Points, in no order, along strands that fork, close into loops and pass close to each other.
Points whose rows are less than 66.7 apart are linked; no others are. Some points are linked to none.
Z_397: [-15 -13  -1  27  26 -11   6 -22  35  20   6 -12  -2 -26 -28  25   5 -13
  -7 -14  -7   7  -9  27  -3 -20]
Z_476: [ -5  20   8  28  10   2  -5 -13  27   4   4  -6 -23 -19 -16  26  -7 -15
 -15  13  -8 -32  -4   9  11 -15]
Z_233: [-13 -17  22  19  22 -24   5 -17  29  -3 -28   5  19   6  21  -2 -19  23
  -9 -10 -11  43 -24   6 -26  -2]
Z_169: [-23 -27  -6   0  -8   7  21  -5  -8  16  -7  -1   8 -19 -31  -5  24 -10
 -11 -31 -12  40  -4  20 -13   8]
Z_46: [ -3 -25 -40 -16  -2  23  12   8 -39  13  30 -17 -30  -3   0 -14  12   5
  33   0  10   4  -7   9  20   1]
Z_751: [  3   4  10  -4  -5   0  12   0  19  -8 -43  15  22   7  23 -13 -15  15
  -8   1  13  19  -3 -10 -20  23]
Z_733: [  1 -39  29  18  -5 -22   5 -26  27  62  -7 -13  64  -7  19  23   8  -6
  -7 -17  -5   5  -2   0 -18   0]
Z_69: [ 24   5 -43 -30   6   2   7  -5 -31 -35  16   7 -15   3  18 -23   0  26
  34  11  17   5  -3  -8  -2   7]
Z_595: [ 19  12   8  13 -11 -17 -20  14 -21 -20  13  18  -9  35  -9   6  31  12
   3  -4 -21 -50  20 -28  29  -6]
Z_209: [  0  42  16  -5   6 -14  -1 -14   7 -41 -29  17   3  14  13  10  16  11
 -32   3  13  -1  11  -8   1   3]
Z_108: [  2 -21 -30 -18  -7  14   1  12 -23  13  41  -6 -21  10  -5 -10  -6 -12
  24  -3  10  23  -6   9  11   0]
Z_678: [-16 -37  14  14  24 -22 -16 -12  28  27   9 -14  33   2 -11  -1  -3  -6
  -6 -27 -12  30 -22  11  -8 -12]
Z_927: [  1 -20 -38  -6   6  19  -3  -3 -43  14  35 -19 -16   6  20 -29  11  26
  42  13  12  -6  -9   2  13   6]
Z_173: [ 10   8  -4 -16   5 -32  -6  -8  16  -5 -13  12  37  31  31  -2  -6 -13
 -20 -33  21  26  17  -5 -18   1]
Z_816: [-14  16  33  19 -12  10 -13   6  16  -8 -17 -14 -15  -6  19  -3   1  -4
 -21  17  -3 -23 -15 -20  -4   6]
Z_232: [ 22  16  -6 -19 -13   8 -14  20 -13 -22   4  13 -21  -3   0  -7 -11  -6
  14  13   1 -38   3 -18  14  -2]
Z_372: [ 18  16  11  -4  10  -7   3  -9  -6   1   2  -1 -17 -10 -24  46   4  -8
   0   8 -14 -33  16  33  43 -40]
Z_168: [ -7 -11  31  24  14 -17   3 -14  37   9 -23   1  20   8  22   7 -28   6
 -12   5  -9  18 -18   3 -23   1]
Z_142: [ 25  20 -23 -31  -6  12  28 -21 -42  -9 -17  17 -19   3   8  22  25   7
   9  -8 -12 -36  18  33  47  -8]
Z_457: [ -3 -20  24  15 -24   7   0   2  19  44 -24   6  14  -5  23   1  13 -27
 -16  -8   8   0   2 -15 -10  14]
Z_921: [  1 -10 -18  -5 -20  22  -3  23  -2   4   9  11 -25  -6  11 -12   0 -24
  -3  -4  16 -19  -1 -33 -21  14]
Z_315: [ -4  35  -8   1  -7  19  16 -11  -6 -20  -5  -9 -27 -24 -15  23  22   2
  -8   1 -11 -37   6  23  31   6]
Z_203: [-27   4  22  30  -2  20   4   3  11  -2  -7 -26 -19 -19   7   4   6  -2
 -18  20  -8 -16 -23  -7  -6   5]
Z_525: [ -9  16 -14   2  -3  26  10  -4 -18 -10  10 -10 -19 -11  -5   4  24  -3
   0   9   1 -36   3  22  30   2]
Z_474: [-31 -16   9  37   8  18  14   0  14   8   0 -17 -17 -31 -17   9  -2   2
  -9  10 -13   4 -22   5 -18  -5]
Z_300: [ -5 -19 -19 -10  14  19  15   2   4   6   1  -7 -16 -23 -27  -1   3  -5
  24  -4  -2   7 -12  27  27  -6]
Z_620: [  0  23 -11   2  17   1  10  15   2 -33  -5  -6  -9 -12   1  -2 -36  35
  19  22  -3   9 -14  10 -10   4]
Z_185: [  7  16  20  18  16 -17 -21  -6  34   4  -7   0   6  -4 -13  15 -20 -11
 -12   2  -5 -32  16  -4   6 -18]
Z_978: [ 18  13   2   1  18 -11 -13  -3   4 -24   2   7  -5  14  -7  13 -33  12
  17  18  -6 -19   3  21  23 -19]
Z_514: [  4 -15  -9 -12  -4 -13  -6   2  18  45  25   1  32   0  -7   9   0 -43
  -6 -26   6  17   7   9  -9  -9]
Z_144: [ 16  11  13   4  11  -5  -9  -1  -8 -11   8   6 -15   5  -7  30 -27   5
  12  24 -13 -32   2  24  35 -35]
Z_805: [  9  20  11   1 -16  -2 -14  12  18  -1 -24  18   9   3  14 -11 -17  -1
  -5   4  12  -7   9 -20 -16  19]
Z_577: [ 16  31  25  12   3 -23 -28   3  17 -14 -12  10   4  16 -10  10 -15   3
 -16   4 -12 -27  22 -15   5  -8]
Z_561: [-10  -3   1 -10   6   1  24  -6  14 -13 -40  17  24   1  18  -8   2  25
 -12  -8  12  43  -4   1 -17  20]
Z_367: [  6  28 -17 -12 -21   1   9  -8 -12  -3   5   4 -16  -1 -18  16  23 -35
 -17 -12   3  -2  23  22  15   6]
Z_360: [-14 -20   9  -6  19 -13  21 -15  12 -15 -34  12  17   3  11 -12   4  35
 -14 -15  -2  65 -16   4 -20  10]
Z_769: [  1  -2 -18  -4 -25  16  -3  20   3  27  13  19 -18 -11  -1   4   7 -41
  -8 -13  15  -6  12 -10 -15   3]
Z_528: [-20 -27  22  14  -6  10   9  13  -1  20  -6 -11  21  -5  -1 -12 -20  10
  -2   7 -13  33 -15  -7 -29   6]
Z_904: [-16   6 -11   2   2  27   4  11 -24  -8  20 -24 -17  -9   1  -4   5   9
  15  22   3 -29  -7  17  18  -1]
Z_735: [  5  16  -7  -3  23  -6  -4  -2  13 -29  -2   7  -5   3  -4  -2 -38  21
  19  15   0  10  -8  22   3  -7]
Z_215: [-17 -23   4  13  23 -18  -3 -19  31  30  14 -18  27 -16 -28  12  13 -14
  -7 -26 -10  23 -10  23  -6 -15]
Z_944: [-16 -11 -11 -14   3  -2  17  15 -25 -18  -9  -5   8   4   7 -25   3  35
   5  -9   9  58  -7 -22 -39  15]
Z_415: [ -3  27  33   9 -21   7 -33   6   0 -19  -4  -4 -18   1  12  -2  12   4
 -26  11 -16 -39  -3 -37  15   6]
Z_845: [ 30  -3   0   0  -4 -14  -2  14 -31   2  11  19 -12  28 -19  21  29   5
  14  -4 -21 -52  26  -9  46 -22]
Z_897: [  9  25 -11 -18 -10  -8  -4  15 -15 -21  10  16   1   8  10 -10 -20  -2
  11   7  17  22   7   7 -18   1]
Z_803: [-20   4 -13  15  10  20  -4   3 -25 -16  20 -28 -11  -4  19 -10  -2  26
  21  22   4 -31 -19   7   5   1]
Z_207: [ 30   4 -23 -25  -1   5  -7   2 -26 -33  13  17 -16  14  11 -17  -8   7
  29  15   9 -28   5 -11  13   0]
Z_812: [ -9  17  -6  -2  13   4  10 -17 -12 -50 -12 -11  -4  13  30 -16  12  31
  -1  14  17  12 -14   4  -9  12]
Z_223: [ -5  21  -9   7  18 -10 -13 -24 -19 -38   6   0   3  26  25 -13   6  33
  11  11  19  -3  -2  22   4  -4]
Z_723: [ -1  -7  -1  -2  -3  15  -7   4  -9 -11   7 -12  -5  30   7 -20  -7 -16
  -3  13  11   1  -4  -9   2  14]
Z_318: [  7  -2   3  -4  -8   2 -16   2  -4  -6  11   2  -3  38   2 -10  -8 -32
 -12   3   9  -7  10  -8   5   4]
Z_928: [  4  21  14 -11 -12  -2  -2  -2  14  36  10   1   3 -29 -25  24   1 -31
   0  16   4  -7  14  21  -1 -14]
Z_893: [ -5  10 -22 -20   1  -6  11  14 -14 -22   2  10   1  -3   3 -24  -2  24
  16  -4  20  50  -2   3 -25   7]
Z_351: [  2  10 -39 -31   9   1  20   6 -26 -31  10   1 -12  -8   3 -21   6  37
  29   3  23  37  -3  -4 -11   7]
Z_336: [ 19  29  16   3   5 -25 -19  -3   6 -38 -22  17   3  32  -3   2  -1  13
 -19   1  -6 -20  24 -18   9   3]
Z_556: [ 10  16   9   0 -20   1 -15  18  16  15  -9  18   8 -15  -1  -6 -19 -13
   5  10   8 -16  11 -11  -7   5]
Z_587: [-10   0   8  -2 -12  11   9  10  10  37  12  -2  10 -29 -22   5 -13 -19
   8  16  -5  12   1  16 -14  -2]
Z_79: [ -2   4  30  22  12 -16 -15 -14  40  15 -17  -9  18   8  11  11 -19 -10
 -21   4   1  -7   2  -3 -10  -4]
Z_26: [-21 -27  11   8 -12   9  23 -11   6  30 -19   3  22 -24 -21   4  21 -14
 -18 -23 -15  29   3  10 -19  12]
Z_853: [-10 -29  -1  19  25  -7 -14 -21  10 -16   7 -12  -3  22   3 -18 -11  24
  20  -4   3  21 -26  14   7   4]
Z_442: [ -4 -36 -25 -14  -6  11   0  14  -9  18  37   3  -7  10 -14 -12  -7 -18
  10 -20   1  37 -10   0  -2   4]
Z_64: [ 32  18  11   2 -10 -29 -28  22   8   7  -4  19   0  15 -26  10  -2  -7
 -12 -10 -18 -28  38 -34  17 -16]
Z_239: [-11  -1 -29  -4  14  13   2   7 -44 -15  26 -34  -3  -2  29 -24   3  40
  40  19   6 -19 -13 -10  -2  10]
Z_221: [  3 -20  20  12 -15 -10   6 -17  29  62 -15  -8  44  -7  13  19  18 -30
 -21 -21   9  -2  11  -9  -7   7]
Z_407: [ 20  24  -1 -17 -34   9  -9  21  -5  19   7  24 -27  -8 -20  16   7 -26
 -23  -3 -14 -23  30 -26  21   1]
Z_913: [ 16  23  17 -16   0 -14  -1  -7  12  23   6  -3  -3 -17 -33  33   2 -28
  -5  10  -7 -15  25  21  19 -29]
Z_190: [ 27  14  -1 -15 -21  -2   1  17 -22   0   6  23 -27   8 -32  26  22 -14
  -9  -2 -19 -32  28  -8  43 -14]
Z_187: [-17 -28  13  25  25 -16  -6 -18   8 -22  -9  -8  -4  14   8 -16 -11  35
   8  -6  -6  39 -35   5 -13   0]
Z_997: [ -3 -23 -21 -16  -2  -1   2   5   6  33  27   9  13  -6 -20   2   4 -41
  -2 -32   1  33  -2  17   0  -2]
Z_162: [ -7 -39  27  17  13 -35  -9 -18  22  36  -9  -4  56   0  17   5  -4   8
  -8 -24 -18  27 -18   1 -26 -11]
Z_832: [-25   2  -5  29  12  11  27 -20  24   5  -3  -8 -18 -37 -26  23   7  -4
  -8  -2 -13   7 -15  25  -8  -4]
Z_909: [-14 -12  21  15 -12   5   2   3   9  37   7  -1  30 -14  -6   1 -21  -1
   5  13  -8  24  -6   8 -33   4]
Z_798: [ 23  22   4 -18 -27   5 -15  27   2  12   1  24 -16 -19 -11   6 -14 -15
   0  10  -4 -31  18 -19  17  -8]
Z_305: [  8  -6 -27 -19 -11  27   3  25 -12  -8  13   2 -28 -17   0 -12   1 -15
  17   3  11 -32  -3 -26  -1   8]
Z_976: [  7  -7 -47 -29  -5  26  29  -5 -43   7  16 -12 -29 -11   3   2  19   0
  23  -4   9   2   2  26  29   2]
Z_658: [  9 -23 -15  -6  13  15   8  -3  -7 -30  -8 -20  -6  10  11 -38  -6  22
  22  15   5   3 -17 -32 -11  27]
Z_107: [ 16  -7  -1  -8   0 -20 -14   2  24  39  15  -1  48  16   7   7 -17 -36
 -21 -25   6  -1  15  -8  -9  -2]
Z_878: [ 13   9   4  -9   2 -27 -19  -4   5 -10  -2   9  20  40  17  -6 -10 -24
 -16 -15  15  10  16  -8 -15  -1]
Z_461: [-20 -18   6   9  -4  16   2  17  -9  -1   2 -21  -5   5   0 -23  -3  -3
   5  10   3  16 -14  -8 -16  12]
Z_656: [-20 -23  -3  -1  16  -5   9  12 -36 -25 -10 -33   0   5   5 -26   0  47
  12   2  -7  39 -14 -30 -31  11]
Z_272: [-10  23   7 -15  11   0  16 -20  -1 -45 -28   4  -2  10  23  -3  28  12
 -26  12  22  14  -4  -2  -2   7]
Z_553: [-16 -38  15  16 -26  18  22   0   4  41 -28   9  18 -22  -1  -1  24 -13
 -14 -18  -6   9   2 -11 -20  11]
Z_636: [  8  21  17   7 -17   1 -27   1 -22 -32  14  14 -13  17   4  -4  23  13
  -7   8 -17 -57   7 -29  23   2]

A piece is two or more points that can be reached from each other along the links. Count, over all rows, the pieces, the separate loops (a circle has one, a figure eight two, a Y none), the forks (points with three links) and the tips (points with one).
pieces -> 3
loops -> 0
forks -> 7
tips -> 13

A fork is a point with three links, a tip a point with one. Leave the first point through the second and follow the links. Name the first fork or tip that comes.
Z_528 / Z_461 -> Z_173
Z_315 / Z_525 -> Z_46
Z_223 / Z_812 -> Z_577
Z_415 / Z_636 -> Z_798
Z_173 / Z_878 -> Z_620
Z_678 / Z_162 -> Z_169
Z_46 / Z_108 -> Z_107
Z_577 / Z_336 -> Z_223

Name the points in between on the shortest way along the links from the first point to the second, in order.
Z_997 / Z_315 -> Z_442, Z_108, Z_46, Z_927, Z_239, Z_803, Z_904, Z_525
Z_26 / Z_474 -> Z_553, Z_457, Z_221, Z_733, Z_162, Z_678, Z_215, Z_397, Z_832
Z_336 / Z_233 -> Z_577, Z_185, Z_79, Z_168
Z_407 / Z_893 -> Z_798, Z_232, Z_207, Z_69, Z_351
